Points on a hilly landscape, in no order, each with its height.
From any point a climber steps to the highest of the 6 points nearest to it. It stops when none of these is higher. Distance is the straight distance between rows; heights are no part of it.
k416: [-15   9   3  32   9  -1   2  -3  26 -19  -7]  h=1.17
k477: [ 16  13  10   5  -3  10 -19  -1 -19   0  21]  h=4.27
k266: [ -5   1   8  -2 -14   0   5   1   6   3 -13]  h=4.17
k359: [-13  -1 -13   2   7  -4   9  -9   2  -3   4]  h=2.99
k885: [-2 10  7 15 -4  0 -4 -2  8 -7 -7]  h=3.69
k111: [-16   0   2   1  -9  -2  11   3  17  -1 -19]  h=1.06
k194: [ 2  3  6 -5 -8  0 -3 -1 -1  5 -2]  h=3.46
k199: [-8  2  0  1 -5 -2  6 -1  7  0 -6]  h=4.97
k98: [ 20  21   9  24  11  15 -26   4 -16  -7  31]  h=5.57
k870: [ 10  14   5  34  18   3 -16  -1   3 -16  17]  h=3.73
k370: [ -2   6 -11  12  14  -2   1 -10  -2  -4  12]  h=3.33
k489: [-22 -16  -8 -16  -5  -8  22   9  16   2 -17]  h=3.23
k430: [-16  -3  -6   2   1  -3  12  -4  14  -4 -10]  h=3.90
k239: [  8  11 -10  17  15   2 -13 -12 -13  -5  26]  h=3.74
k2: [  0  -7  -4 -16  -7  -2   7  -4  -4   8  -5]  h=1.90
k862: [-11 -13 -10 -17  -1 -10  19   3   6   7  -8]  h=4.43
k282: [  1  13   9  29   0   4  -9  -2  10 -11   2]  h=3.31
k818: [ 12   7   6  -2  -9   7 -11  -3 -13   2   7]  h=1.84
k56: [ -1  -9 -14 -16   5  -5   9  -3 -11   8  12]  h=2.19
k615: [ 3  8 -1  5 -3  3 -8 -5 -3 -1  7]  h=0.49
k254: [ -3 -20   0 -24  -8  -3  12   8   5  10 -20]  h=3.17
k293: [  3   8  17   6 -19   6  -6   1   7  -5  -9]  h=2.73
k184: [-12 -16 -15 -21   5  -7  17   1   0   6   3]  h=5.06
k689: [-6  6 -3 18  5  1 -2 -7  8 -7  5]  h=2.93
k788: [  0  10 -10  18  20  -1 -11 -11  -6  -7  20]  h=6.07
k257: [  4  16   5  29   9   4 -11  -3   4 -16  12]  h=4.61
k255: [  8 -12 -11 -28   5  -3   2  -5 -17  17   8]  h=0.95
k533: [  5   4  11  -5 -14   4  -3   4  -2   4  -7]  h=3.27
k621: [  3 -28   5 -31  -9  -4  12  20   6   7 -29]  h=2.76
k337: [  4   4 -13  -1  13   1  -8 -14 -18   3  23]  h=2.88
k961: [  5 -10 -10 -22   1  -3   6  -3 -12  12   4]  h=0.50
k804: [ -5 -10  13 -17 -17   0  11  12  13   7 -31]  h=1.07
k18: [  1  -9   4 -18 -12  -2   5   3   3   8 -14]  h=2.89
k476: [  8  15  -2  32  27   1 -17  -4  -6 -11  26]  h=3.93
k404: [ -1  12   2  37  20   0  -7  -2  13 -15   8]  h=3.14
k803: [ 3 11  7 11 -5  3 -7  0 -2 -6  3]  h=2.41
k614: [ -8   5  11   1 -17   2   2   1  12  -3 -18]  h=2.85
k285: [ 11  19   3  27  18   3 -19  -3 -10  -9  25]  h=4.37
k773: [ 11  17  12  17  -6  10 -19   1  -6  -8   9]  h=2.35
k409: [  2 -36   3 -34  -5  -9  16  24  12   7 -39]  h=2.13
k793: [ -5 -15  -9 -21   2  -6  17  -1  -4  11   0]  h=3.44
k78: [ -6 -23   0 -25  -4  -5  16  14  10   7 -26]  h=4.74
k380: [  3  -5 -20 -19  10  -4   6  -8 -21  12  20]  h=1.61
k131: [ -8  10  16  16 -15   3   2  -1  19  -9 -21]  h=0.99
k65: [  6   4  -5  -2   6   0  -2  -9 -12   3  12]  h=0.14
k19: [ 10   1  -2 -11  -1   6 -10  -4 -21  12  11]  h=1.52
k320: [ 13 -13  -2 -29  -4  -2  -3   1 -22  19   5]  h=0.83
k831: [  9  15  15  21 -12  10 -15   6   1  -9   3]  h=2.27
k798: [-13 -31  -8 -30  -2 -11  21  19  15   6 -27]  h=2.77

Two climbers start at each pair of points below. Name the first point that both come to, or write none.
k320 / k2 => k184
k19 / k18 => none
k818 / k615 => none
k293 / k803 => k199

For each start below, name the point where the climber stops.
k961 => k184
k533 => k199
k255 => k184
